Each row is a point on a tangle of strands that fork, close into loops and nearly touch. The rows are in no order.
(in the rows, 128 means zero)
Points whose rows are less than 116 apart are linked; no others are. Some points are linked to none.
Pugi: [146 149 132 129 131 154 118 109 193  92 130 109  94 117 159 120 146 117
  77 138 128 171 146 100]
Vid: [120 107 117 117 103 157 103 181 128 147 103  93 158  96 107 178 137 119
 116 171  92 126 177 172]
fene: [141 127 202 156  94 163  98  56 106 151 151 104 173 123 159 117 121 107
 111 127 108  93 132 131]
Fad: [109 147 151 137 127 101  59 109 167 160 132 116 128 114 144 117 118  94
  91 166 141  91 150 159]
Geve: [148 144 105 109 112  83 122 177 111 104  93 114  60 160 137 114 124 160
  65 132 140 162 158 149]
rofi: [112 146 199 115  79 121  93 110 133  85 150 134 140 112 138 148  83 134
 100 120 124 147 121  83]
zak: [102  85 146 147 120 148  83 108 110 111 175  86 174  94 111 170 129  74
 105  74 126 116  96 163]
Buduk: [113  76  93 144 147 197 196  94 134 153 185 146 161 116 122 129 115  47
 130 105 126 161 108 134]
viguf: [119 132 126 170 170 115 110 157 188 159 108 104 163 138 133 169 138 132
 125 163 111 125 138 118]
visop: [ 98 130 113  92 108 168 111 153 148  77 118 168 140 113  97 147 125 127
 154 144 106 166 152 178]
Bug: [112 143 158  78 126 108 104 134  96  93 184 167  96 120 100 135 124 145
 116 139  95  89 109 138]
rava: [138 122 131 114 125  59 173 161 171 152  71 113 121 157 112 104 142 140
 115 155 168 119 143 123]
les: [121 103  73 106 124 192 148  89 133  97 127 137 109  70 103 156 133 130
 187  98 138 124 116  96]
nezul: [ 90 147 120  88 104 111 112 171 124  78 127 169 128 158 104 133 111 152
 142 125 128 174 148 172]
latad: [161 115 122 113 112 182 123 130 123  54 109 133 173 100 135 166 118 119
 170  80  99 177 106 186]
tafav: [158  79 159 132 163  54 108 171 155 111 102 100 108 159 132 128 175 150
  82 148 146 127 132  93]
lemo: [115 119 160  96 121 125  79 165  73  96 167 119  99 162 152 122  79 133
 103  97  87 146 127 104]
Boman: [101 155 154 100 118 113  74 108 172  94 141 139 132 100 135 171 113  99
  93 107 110 119  85 155]
pinut: [172 144 151 134 148  98 115 147 168  83 117 105  81 141 164 128 151 133
  56 138 112 167 156 105]
Kota: [121 101  91 103 151 135 167 134 136 173 135 142  86 147 126  94 138 126
 146 164 161 122  99  51]
pizi: [124  98 103 159 155 183 138  76 177 118  98 151 160  81 128 163  91  29
 166 135 134 134  80 133]
maz: [124 135 161 144  97 113 134 157  95 178 106 127 124 181 137 104 137 167
  81 142 153 109 122 181]
tubos: [ 89  94 103 154 119 142 111 123 112 141 160  86 171 120  96 158 128 105
 103  93 134 120 135 195]
Pom: [133  68 109 125 109 197 186 100 113 139 133 103 182  98 102 136 124  54
 146 116 121 133 129 125]
Romok: [102  80 101 165 127 168 100 112 160 215 114 103 175 124 137 107 118  83
 133 179 156 122 155 141]
Dilat: [142 122 187 114 118 136 124 111 164 164 110 114 109  96 130 133 166 123
 109 166 127  95 119  90]
Sor: [152  68  47 121 163 128 179 157 152 206 154 128 123 143 127 124 170 155
 125 114 123 152 110 156]
Dofa: [122 120 122  89 115  75 135 200 145 122 107  93 152 131 101 171 176 141
 125 103 115 128 101 117]
daf: [132 135 154 120 139 187 152  97 112 119 110 144  93 115 159  94 107 104
 174  54 120 132 134 136]
vog: [113 126 185 157  57 162  71  71  82 122 190 109 180 117 144 136  84 111
  99 120 125 135 146 129]
Pebo: [121 154 132 135 136 175 176 130 139 112 145 139 126 135 109 132 136 127
 133 182 153 137 151  61]
kosos: [121 164 101 147 117 186 128  74 149 105 141 141 152 112 117 168 121  73
 119 135 110 123  68 144]
Rop: [122 120 158 142 165  72 111 182 139 125 107 144 119 168 129  68 129 115
 100 193 217 133 142 128]
vuka: [127 144 145 112 116 149 142 116 145 128 101 120 114 129 135  91 115 116
 133 136 117 116 195 155]
Vafa: [149 101 120 138 142 178 129 131 139  81 119 130 160  78 138 182 121  78
 170  76 117 151  65 153]
gutus: [139 137  86 112 111 146 153 176 165 128  78 114  92 146 145 116 153 140
 105 115 125 194 128 149]
dobet: [ 90 131 158  92  63 105  91 152 141 109 140 103 141 113 110 156 104 117
  96 150 145 134 138  86]
Fot: [147  80  90 112 150 151 157 124 122 147 116 144 123 161 117 109 157 158
 168 157 141 130 120  89]
bizo: [116 103 156 125 126 102  72 115 152 107 131 141 112 119 143 171 115 198
 129  58 141 142  75 151]
Fekot: [110 131 160  94 107  77  91 132 149 114 106 105 139 139 111 171 125 141
 105 134 124 102 103  64]
Zase: [106 142 146  96 113 124  78 145  95  68 191 123 139 131 140 154  77 112
 101  68  87 156 101 121]
dugav: [149 130  65 108 123  97 166 174 130 154  66  99 131 145 122 104 143 149
 163 130  94 133 183 150]
pef: [132 137 163 129 170 137 160 141  86 114 184 115  86 124 134 116 141 133
 118  67 121 126 144  73]
Toli: [163 177 134 117  95  99 136 158 132  98 112 108  91 145 141 113 124 129
  53 180 126 136 155 111]
fele: [140 107 170 116 140 152  72 135  71 114 139 141  89 173 160 107 117 152
 116 143 100 138 122 109]
tuzo: [135 161 133 131  98 144 163 161 117 111 138 127 131 137 104 120 124 163
 105 192 176 139 183 108]
Lobap: [190 154  82 135 115 116 125  99 111  71  83 137 146 137 154 144 101 195
 180  91  76 155  99 162]
Niv: [106 169 129 167 112 136 126 102 157 182 181 130 109  90 112 122 149 106
  80 171 166 100 148 130]
sug: [123 155 157  74  69 123 127 131 100  83 163 178  98 145  99 122 109 166
  95 176 113 127 135 130]
nofa: [ 97  95  93 135 125 200 123 123 130 118 119 152 102  81 120 152 128 141
 175  74 154 175 111 118]
Bonaz: [127 126 128 106 124 107 173 184  91 210 126  91 141 114 103 101 116 119
 130 166 194  68 160 104]
mepu: [164 162 117 120 104 139 136  98 138 123 116 116 138 127 114 183 132 161
 116 140  61  86  98 130]
pur: [135 179 150 161 115 130 114 118 132 117 182 141 147 144 122  92 137  90
  90 197 153 140 161 140]
tibe: [140 161 141 144 105 121 150 140  69 169 152 144 101 164 118 109 143 165
  65 187 150  91 120 179]
nabat: [139 142 144 122 166 107 212 137 124 141 172 133  99 119 120 102 166 115
 128  66 116 119 137 103]
dib: [114 145 119 152 145  62  94 124 119  73 141 178 105 158 126 149  74 201
 124 109 110 152 115 106]
runov: [129 119 131 103  97 115 150 152 113 178 143  75 152 114  98 111 150 122
  89 158 162  79 155 138]
nikat: [132 142 118 120 104  86 129 151 142 109  78 124  76 159 136 120 138 174
 108  85 115 169 145 158]
Vop: [119 123 102 106 115 117 166 138 112 177 153  87 102 132 108 100 141 120
 106 105 152  85 141 141]
kar: [187 145  78 130 131 155 122  92 129  59 115 129 157 129 140 143 104 138
 185 100  80 150 124 181]
Tef: [120 140 168  83 106 134  99 129 133  67  99 164 138 126 155 138  69 133
 177  86 104 171 126 133]
Nogas: [163 156 168 136 178  77 139 137 146  85 114 150 129 150 142 142 150 136
 147 124  71 128 143 129]
riros: [145 118 122 165 165 155 147 118 160 153  77 167 126  91 190 132 128 140
 216  57 114 166  79 143]
ruz: [125 114 132 129 124 123 170 149 124 117 135 117 107 133 106 116 158 182
 130  94 161 156 171 110]
rimo: [109 130  67 126 130 121 108 138  92  84 134 119 179 112  93 173 105 136
 200  80  83 141 147 140]
nas: [140 119 117 127 187  84 150 113 166 117 119 145 134 112 111 129 172 134
 182  82 116 117 113 159]
mulik: [102 135 114 107 148 111 101  90 185 121 125 119 142 121 119 137 131  75
 121 101 132  99  82 168]
bogar: [ 98 142 129 141 152 116 154 156  78 140 121 148 133 143 124 103 146 141
 191  61 105 156 144 154]
badat: [109 169 140 122  70 150 122  97 135 119 130 116 175 105 107 130 115  78
 126 178 106 115 159 114]
supi: [112 165 142 152  85 106 108 171  75 131 143  93 111 176 146 101  98 131
  58 140 172 150 130 127]
nebir: [106 138 119 122 111  48 129 156 149 112  95 104 149 153  86 171 127 152
 113 124 144 133 131  90]
Lufo: [126 142 140 110  96 152 120  80 117  77 165 143 182 114  99 149  93 125
 148 171 107 110 149 130]
Nop: [141 137 162 128 132  77 149 182 107 187  83 103 128 119 107 100 112 136
 107 195 191  81 168  90]
tipe: [ 99 131 145 103 106 161  78 104  77  81 182 121 145 132 127 117  93  79
 118 102 120 127 100 130]
Fopuv: [184 149 126 114 118 131 149 172 107 165 118 160 109 124 118  66 158 105
  88 241 184 115 118 107]
zano: [ 80 130 145 124 105 173 118 158  92 108 146 131 123  88 110 168 112 115
 124  81 103 153 135 142]
nisuz: [171 130 131 145 140  84 128 129  70  62 137 134 127 140 148 132 125 188
 172  52 117 173  81  71]
lem: [140 167 118 123 138 124 102 129 101  62 161 142 140 134 150 159  76 143
 151  63  74 147  94 138]
mese: [116 148 171 101  59 114  65 168  95 133 152 179 127 120 118 113 103 161
 108 231 160 143 144 101]
nivar: [163 104 130 126 164  71 154 153 154 101 102 153  87 177 130  63 153 114
  88 196 180 129 145 121]
vav: [146  78 209 141 117 175  81  73 133 136 130 112 169  80 162 135 126 100
 134 132 107 103 147 135]
zole: [115 118 111 139 102 159 165 144 175 205 115 122 121 123 133 153 159 133
  79 129 132 133  52 130]
Pege: [106 183 141 154  66 151 110 124  50 166 191 130 126 119 121 113 127  93
  93 159 142 104 129 126]
rik: [142 115 133 186 148 112 163 131 128 163 131 119 156 170 122 136 158 199
 102 174 144 100 143 142]
Bodun: [125 120  98 122 116 156 193 133 152 173 172  98 148  94 119 111 133  62
 103 153 149 120 148  88]
goven: [141  86  64 142 155 133 130 143 153 159 133 121 101 142 141 135 177 185
 125  76 129 175  90 157]
Zapeg: [127 122 118  73  97 139 119 116  90  82 148 159  61 141  97 117 136 192
 118 141 132 134 147 128]
mapa: [129 170  97 115 123 118 147  88 155  84 165 123 117  99  91 155 130 138
 109  95 111  99 148 170]
Goto: [ 80 114 104 169 118 158 139 141 130 156 149 119 167 108  85 158 134 118
  94 141 152 136 154 222]
Refin: [133 120 133  93 121  84 190 157 119 131  81 129 106 167 120  90 154 128
 143 108 127 124 131 108]
bepa: [111 130 123 118 125 134 204 128 174 181 143 113 136 119 132 125 130  74
 106 109 138 124 110  86]
naz: [115 129 165 104  68 104  96 180 102 105 137 158 141 149 117 136  60 179
 108 208 111 162 152  89]
Lasi: [131 139 110 114 133 169 137  97 126  75 154 162 163 158  96 122 128 137
 161 173 133 121 108 135]
zolu: [115 145 146 140 140 101  94 108 189 135 106 122 147 131 129 156 119 133
 111 169 125  98 149 141]
Zimig: [180 109  73 149 154  71 139  96 137 125  67 121 163 142 143 102 150 182
 212  93 114 143  97 128]
dovab: [122 162 113 108 119 105 191  96 164 142 155 111 101 112  99 119 154 135
  91 110 137  87 156 156]
Zova: [ 73 113 161 121 158 149 111  97 145 141 134 137 124  95 128 134 113 114
 171 112 161  92 127  69]
Negez: [140 136 109 128 150 105 120 172  75 135 133 116  85 208 148  78 141 108
  91 163 126 116  92 100]
lag: [119 129  64 139 171 136 161 101 100 151 141 134 110 115 130 121 136 130
 183  69 111 117 102  88]
lut: [130 145  92 106  76 171 124 152 122 145 141  86 114 104 125 132 150  94
 100 171 145 133 126  51]
mupal: [112 141 164 136 134 112 126 119 121  88 115 170 146 180 124 123  95 163
 160 160 134 144 148 111]
mil: [136 107 129 166 103 159 100  95 133  88 101 113 178 102 158 193  64 153
 159  85 128 146 120 149]
Lesis: [115 111 150 145  73 161  86  87 163 148 115  91 186  98 118 148 124  69
 121 180 143 123 159  95]
vatub: [115 100 106 127 148 148 163 152 166 199  89 121 123  94 138 126 135 117
 144 123 108 111 182 177]
tedad: [130 100 146 118 107  77 153 102 114 122  98 126 119 179  96 126 153 194
 120 134 152  90 105 115]
Beb: [152 170 100 137 111 160 182  93 168 133 102 135 138 144 124 164 143 145
 127 136  91 114  85 134]
Muk: [136 145  95 133 117 101 107 109  80  66 142 133 165 101 126 167  50 159
 206  56  85 136 128 129]
Nupo: [117 132 148 117 170 127 114 149  73 123 200 151 106 121  92 150 154 159
 129 122 105  94 125 119]
Giso: [144 152  90 124 124 120 157  77 141  97 122 129 125  71 117 161 125 136
 165  52 103 101 117 193]
dozut: [151 147 186 165 123 115 123 131 116 120 118 139 105 166 150 126 140 154
  82 213 128 129 124  68]
miti: [114 123  81 142 134 139 138 131 146 147  83 105 152 168 138 123 121 126
 155  99 113 146 128 132]
Nado: [ 92 173 172 133  95 134 113  95  90 150 166 126 123 122 127 115 117  99
 104 147 132  85 105  74]
Zeg: [120 125 127 152 100 150  50 123 148 191 120 110 147 110 156  98 140  57
 103 195 150 121 147 148]
ridug: [117 146 131  94 121  97 104 156 117  45 144 183 103 154 121 116 101 182
 139  94  95 198 138 165]
Mukom: [184 134 147 121 159  81 101 125 130  94  97 152 100 135 157 156 129 175
 148 110  47 125 115 147]
sibor: [121 102 170 106 153  50 106 134  84 100 153 128  99 138 105 117 123 175
 121 138 131  88 196  98]
Zeron: [107 109  89 110 144 111 111 127 124  95  90 107 176  87 106 163 117  87
 212  65  97 132 139 116]
Gif: [146 135 143 119 147  93 124 161  75  66 172 129  79 130 130 131 137 168
 128  83  89 146 163  68]
kemo: [164 156 109 121 154 147 149 118  85  69 150 144  79 149 146  97 140 158
 147  82  96 168 120 136]
mazi: [151 108 186 111 133 179 171  96 153 148 142 135 128 105 154  88 153  90
 119  92 118 120 122 162]
benim: [123  95  71 106 130 191 140 114 148 158 114 121 108  87 127 160 141 115
 150 141 116 120  99  80]
Mel: [132 142  91 108  97 164 129 153 173 126 120 101 104 124 125 133 152 121
  78 142 139 163 135 141]
Zur: [148 149 118 152 127 134 138 183 139 177 152 101 113 117 131  80 134 124
  47 147 217 155 153 155]
maba: [122  96  97 171 133 175 102 102 156  92  85 108 152  65 133 179  86 107
 163  69 136 173 151 155]
Kave: [146 157 172  95 126 110 112  96 152  58  88 138 128 145 155 112  86 118
 151  98 107 143 149 122]
nog: [137 189 144 100  48 110 128 118 122 107 136  94  99 127 127 107 105 137
  46 165 154 132 172 108]
luze: [122  87 175 141 155 135 133  82 147 174 164 127 161 102 118 144 160 136
 135 120 150  70 103 138]
suzub: [141 151 132 171 131 105 141 111  84 135 174 116 131 181 113 129 142 174
  79 172 125  86 132 131]
zire: [134 107  85 136 153 120  73 156 147 163 128 124  99 154 129 135 158 160
  97 182 134 111 110 158]
vof: [139 102 141 135 150 186 156  86 126 131 139 154 100  61 157 123 100 108
 186  52 147 117  97 162]
Zapap: [147 109 167 101 158  95 113 164 162 115 114 108  87 119 143 139 172 140
  97 104 117 133 120 105]
Marim: [139  74 151 157 168 138 171 110 194 168 138 130 167  95 136 134 137  84
 130  82 132 131 130 191]
bam: [130 100  56 126 143 130 194 173 135 206 126  90 146 146 162 104 118  95
 134 101 118 161 157 128]
zona: [118 149 122 115 126  74  90 145 117  72 150 186  68 153 137 129  74 188
  94 126  76 164 142 128]
lakoz: [107 141 167 141  85 116 120 134  91 131 101 124  95 194 151  91 103 154
  70 126 155 141 128 154]
pemus: [149 141  96 124 175 101 193 136 169 144 110 124 137 152 117  99 133  97
 162 157 116 118 161  91]
teli: [126 123 119 121 130 121  73 191  97 177 134  97 109 136 119 141 164 134
  86 160 132 104  95 138]
muko: [101 116 123 134 145 159 123 146 132 137  86 163 116 102 150 137 145 152
 191  56 126 185  91 122]
bulo: [128 132 153 116 108 118  97  71 123 113 120 103 100 151 147 100  97 141
 101 121 134 101 151  97]
ziki: [188 113  90  98 137  98 154 159 140 138 106 118 110 149 117  71 153 116
  82 226 174 113 137 123]
fuf: [ 81 108  88 109 124 131 123 106 169 167 103 120 146 118 109 120 133  76
 128 118 142 103 125 197]
movos: [144 157 187 156  95  98  90 104 100 133 155 132 140 159 143 120  93 147
  83 203 116 106 144  80]
Gerik: [166 127 142 122 131 109 132 125 113  95 131  94 128 121 156 152 136 146
 148  36 112 133  81  79]
Tefe: [121 148 140 135 128 140 115 171  91 150 163 120 107 173 145  83 139 101
  85 143 164 143 103 131]
fef: [112 127 192 119 134 143 112 129 132  96 102 147 175 177 141 109 120 100
 155 152 134 139 124 125]
vip: [151 117  74 134 182  64 180 113 153 143 123 149 145  99 106  99 175 154
 207  95 107 134 147 123]
falob: [119 136 174 129 114  86 139  70 142 114 138 136 160 153 102 133 136 154
 117 134 154  82  97 140]
Zapa: [172 143 103 142 159  83 133 112  66  66 146 131  88 133 141 118 142 179
 160  68  88 150 131  95]
Zopig: [120 175 159 106  78 110  99 149 117 165  96 151  99 124 124 113 104 159
  85 195 126 105 148 165]
defal: [107 117 136 117 157 137 229 140 141 179 146 157 127 107 142 108 135  93
 152  82 126 142 124  96]
fes: [161 126  86 113 128 100 152 187 109 111  83 135  71 141 111 106 149 190
 109 167 163 162 177 135]
rikik: [119 156 148 163 130 133 146 161 160 207 124 143 111 140 156 127 172 124
  69 161 143 140  74 143]
Fas: [120 101 128 132 147 180 102 125 146 174  97 118 112  81 143 159 132 115
 142 114  81 102 170 159]
Tonu: [126 162 109 140 153 110 177 132 159 174 181 128  92  98 105 104 147 121
  68 158 175  96 148 133]
bivu: [152 108 136 125 171 146  87 108 126 119 113 150  84 167 159 109 136 148
 117 159 117 118  93 117]
varid: [ 73 123 133 119 139 133 103 130 124 117 140 133 144 133  96 122 109 125
 158 172 169 102 190 122]
sado: [121 111  83 105 152 123 110 155 111 113 105 168  97 155  99 128 150 166
 183 168 128 126 131 109]
pap: [140 149 153 167 159 124 171 166 139 159 128 152  99 162 150 121 167 154
  85 151 122 138 105 141]
nefi: [144 185 176 146  87  75  74 135  65 163 157 126 114 132 146 122  91 116
  74 196 110  83 144  85]
foniv: [119 126  60 172 129 171  93 136 155 146 164  87 150 138 133 121 142  80
  89 185 174 163 140 114]
sosig: [138  97 159 164 146 137 167  76 168 183 151 111 176 106 123 132 153 101
  95 124 124  86 126 171]
Kero: [102 103 151 126 149 173  67  92 135  75 168 158 161  74 118 157 111  85
 159 127 157 128  95 134]
Gev: [ 81 141 107 170 108 175 176 139 127 209 134 133 114  88 100 145 129 101
  97 135 138 125 152 211]
kozas: [114 112 104 120  91 164 156 139 132 147 163  75 152  87  95 147 150  89
 103 149 165 119 154  59]
Piro: [101  91 104 100 125 130 132 128 156 123  86  92 161 111 118 146 124  77
 188  75 126 123 124  81]
Navun: [168 111  93 123 184  63 177 137 148 121 107 136 133 142 110 103 167 141
 182 143 113 134 163  95]
kez: [171 116 189 167 151 118 137 135 136 123 115 158  95 167 157 124 172 175
  70 187 125 140 118 124]
fimet: [100 140 126  96 138 107  87 187  82 132 111 150 117 166 116 118 122 146
 146 194 139 109 135 115]
rez: [158 115 114 123 113 124 172 164 107  92 107 122  96 162 109 110 142 179
  97 190 172 152 171  84]
Tobul: [154  84 149 139 168 130 148 143 204 140 103 111 165 108 139 142 171 113
 141 100 102 153 146 167]
zon: [140  94  83 152 173 162 192 124 118 195 184 134 123 153 140 115 145 150
 133 107 116 131 132 153]
vezal: [117 135 111 127 146 126 130 164 103 162 148 108 126 156 118 149 168 128
 111 118 103 110  75 125]
liku: [134 134 108 101 157 133  91 139 103 135 105 126  80 181 151  91 137  93
 133 172 104 111 100  99]
Bagos: [138 152  72 162 153 162 166  99 168 119 117 152 147 117 125 171 122 104
 170 120 108 126  58 129]
zunek: [128 137 127 172 119 183 115  76 147 104 119 116 158  81 128 177 109  20
 126 122 103 132  76 130]
Nozim: [128  99 119 148 147 156 106 125 148 115 145 125 118 130 143 159 152 189
 116  75 147 158  82 137]
vup: [127 195 136 134 161  68 142 141 129  89 121 139 124 162 124 134 100 124
 133 146  74 111 171 109]
sofef: [104 125 157 144 137 106 116 147 148 129 113 122 162 181 128  91 129 113
 117 169 186 148 136 117]
Vakit: [129 115 134  95 168  79 116 133 186 112  86 158 115 140 123 113 169 138
 160 109 135 126 126 169]
zazik: [104  91 145 157 105 170 114 107 127 164 100  93 203 128 128 122 116  99
 142 177 139 114 166 126]
bina: [148  98 161 105 152  43  90 166 104 108 133 113  94 142 116 113 150 155
  72 178 156  92 164  97]
kuget: [107 160 141  90  26 116  59  76 116 127 152 140 133 119 131 104 107  90
  82 166 122 121 130 158]
luk: [109 112 179 125 115 125 121  58 153 124 169 127 164  90 106 132 152 103
 116 116 159  76  83 132]
zutor: [102 143 161 127 114 122  72 155  93 142 143 165 134 152 124 107 119 128
 126 220 158 120 135 113]
movo: [117 105 129 170 148 125 180 185 125 203 152  96 193 141 115 125 134 103
 119 156 149 103 147 139]
vepod: [178 137 160 162 154 135 149 120 107 112  94 159 114 107 197 103 117 161
 215  50 114 175  94 135]
gotab: [145 117  81  88 127 125 114 116  77  88 139 132  87 169 107  87 135 181
 142 132 128 123 170 162]
Mig: [121  85 126 154 155 203 102 107 139 125  95 133 136  59 137 178 108 107
 165 105  96 143 152 153]
Sabo: [133 115 116 133 139  65 149 101 114 118  81 143 137 174 118 124 150 188
 180 110 128 126 106 112]
Norup: [156 117  86 121 122 148 188 109 174 162 103 118 109 134 146 136 153 144
 108 101 105 128  75 140]
Zaz: [185 105 114 129 152  86 179  87 159 141  61 132 149 132 166 101 135 147
 197  90 113 129  99  93]
Tumu: [ 96 125  96 110 121 164  98 135 177  97 107 165 114 115 115 156 142 127
 152 151 140 154  98 145]
Zevu: [112 149 174 113 136 155 166 144  99 131 108 166 103 111 135 112 132 145
 184  79  97 135 157 136]
zubus: [123 156 135 158 132 115 135  86 107 106 110 137 123 153 158 107  87 168
 158  50 125 146 124 155]
pepod: [113 131 127  88 113  89 134 171  64 118  84 117 116 175 126  84 122 141
 166  92 126 147 163 108]
ner: [125 137 166 126 116  66 132 176 132 149  52 119 107 148 120 113 117 156
 108 165 172 121 168 109]
seko: [110 156 110 124 130  92 148  69 152 102 116 129 104 126 107 138 106 167
 145  90 150 114 131  91]
zefu: [118  84  80 161 163 191 182 127 113 166 167 132 138 117 133 118 136 105
 143  77 112 165 132 155]
Bibif: [128 120 159 123  90  90 123 148  88  85 101 178 116 176 119 135  82 204
 124 193 112 140 151 101]
zik: [ 84 113 162 110 123 133  41 114 154 100 180 150 155  89 115 161 127  90
 107 136 132 129  89 152]
motut: [ 97 104 124 128 147 194  79 109 175 117 122 154 142  95 132 140 141  86
 154 156 147 146 104 128]
lonu: [125 111 208 127 114 123  93  92 129  75 160 108 150  94 152 155  88 142
 116  80 160 131 103  78]
dovad: [117 126 138 110 129  86 137 179  63  97 133 121 133 154 122 103 133 153
 164  76 102 170 182 144]
mezu: [125 187 102 178 112 120 100 107 134 190 172 122 104 131 144  87 140  96
  76 203 176 102 114 102]
Sebis: [126  97  71 114 129 113 184 177 145 206  86  94 151 123 127 111 129 132
 158 110 121 130 180 150]
benir: [180 125 127 111 129 113 107  98 119 104 118 127 149 131 136 167 117 194
 154 136  55  92 121 151]
gifi: [156 157  56 142 157 162 152  97 146  84 123 146 150 120 115 169 127 133
 196 125  87 124 113 143]
Nasi: [143 142 180 135 142 135 114 136 102  84  95 153 145 119 182 133  99 149
 204  57 105 173 105 127]
pigas: [139 196 123 142  85  62  80 120 117 151 146 133 122 134 123  69 132  76
  74 206 196  95 124 104]
pamo: [132 135 131 114 157 107 182 172 109 155 112 138 115 170 152  78 148 112
 158  94 102 150 131 150]
tuno: [148 121  94 145 130 169 151  80 111 105 110 151 112  36 125 173  95 102
 196  53 130 112 105 185]
lek: [107  86 139 144 145 162 105 115 102  86 181 128 169  69  82 187 137  91
 142  98 133 121  99 148]
Bofir: [109 122 161 114 153  48 113 128 125 111  87 165 110 151 118 122 135 173
 171 108 122 105 129 133]
Dezo: [103 109  67 149 143 155 175 138 163 184 120 118 158 163 158 125 101  89
 126 106 122 169 100 126]
tobo: [176 117 134 110 131 118 130  65 136  99  69 128 152 141 157 110 113 129
 202  95 109  96  88 126]
dubu: [149 105 156 111 130 125 105 110 127  84 144  96 157  98 135 172 110 129
 155  68 128 111 107 102]
Sipa: [119  73 119 113 133 160 166 107 148 132 102  76 194 107 126 128 108  52
 162 106 123 130 151 100]
noz: [108  83  79 138 146 169 160  76 166 159 100 136 132  74 131 150  92  56
 163  69 130 132 100 149]
Durel: [ 73 105 149 148 116 187 111 153 133 202 138 144 106  77 120 133 148  88
 103 140 159 124 141 188]
dud: [162 120  94 108 152 151 107 132  92  72 150 135 121 158 119 112 150 167
 151 104 103 159 144 168]
kepu: [151 184 130 145 130  84  90 146 104 118 196 140 124 147 117  75 145  86
  81 224 184 118 132 109]
lof: [101 136 127 146 161 102  83 126 129  68 169 168 134 133 114 166  84 183
 156 106 133 158 133 139]
voge: [141 187 114 136  83 117  91 151  48 170 162 108 103 133 136 113 119 123
  65 189 140  95 115  97]
rek: [154 170 155 114  65 122  64 146  99 205 127 143 105  62 131 106 149 102
 104 205 165  80 163 130]
betu: [102 141 141 133 116 167 101 122 120 131 162 104 133 143 145 113 131  94
  93 109 144 143 108 140]
kalir: [111  98 124 153 153 198 126 127 116 144 156 117 124 116 145 121 131  86
 126  71 125 149 108 158]
Bib: [130 120 120 158 146 157 121 104 153 114  81 126 163 140 151 157 111 153
 167 109 122 146 117 135]
fesaf: [107 163 167 152 134 153 151  78 128 164 133 132 132 144 143 123 106  97
 131 121 127  78  90  74]
zer: [ 67  85  82 129 131 158 164 101 162 188 100 130 133 104 119 117  91  36
 135 111 143 134 138 167]
fude: [129 123 138 147 163 134 138 157  83 157 173 101 125 120 116 166 152 142
 132  86  77  88 124 136]
dozud: [116 131  71 105 127 159 131 134 138 175 127 108 101 121 120 118 139 105
 125 181 143 106 113  67]
kas: [143 108 153 130 121 175  96  94 155 156 104  82 140  77 150 143 125  85
 115 126  90 105 153 139]

A fork is a point with three links, a tip a point with one. Leave the first point through the second and follow the links. Name the first fork or tip that comes.
nebir, Fekot => Zapa
Pege, voge => Beb
Buduk, Pom => Zase
Kero, motut => lof
Fas, Mig => Sebis
Sebis, bam => Fas
kosos, zunek => Kero
Fot, sado => Fopuv

How many points has the smallest loop of links through each point below? Write 0 if it is on no loop.
nikat => 7
vatub => 10
bepa => 0
Lesis => 0
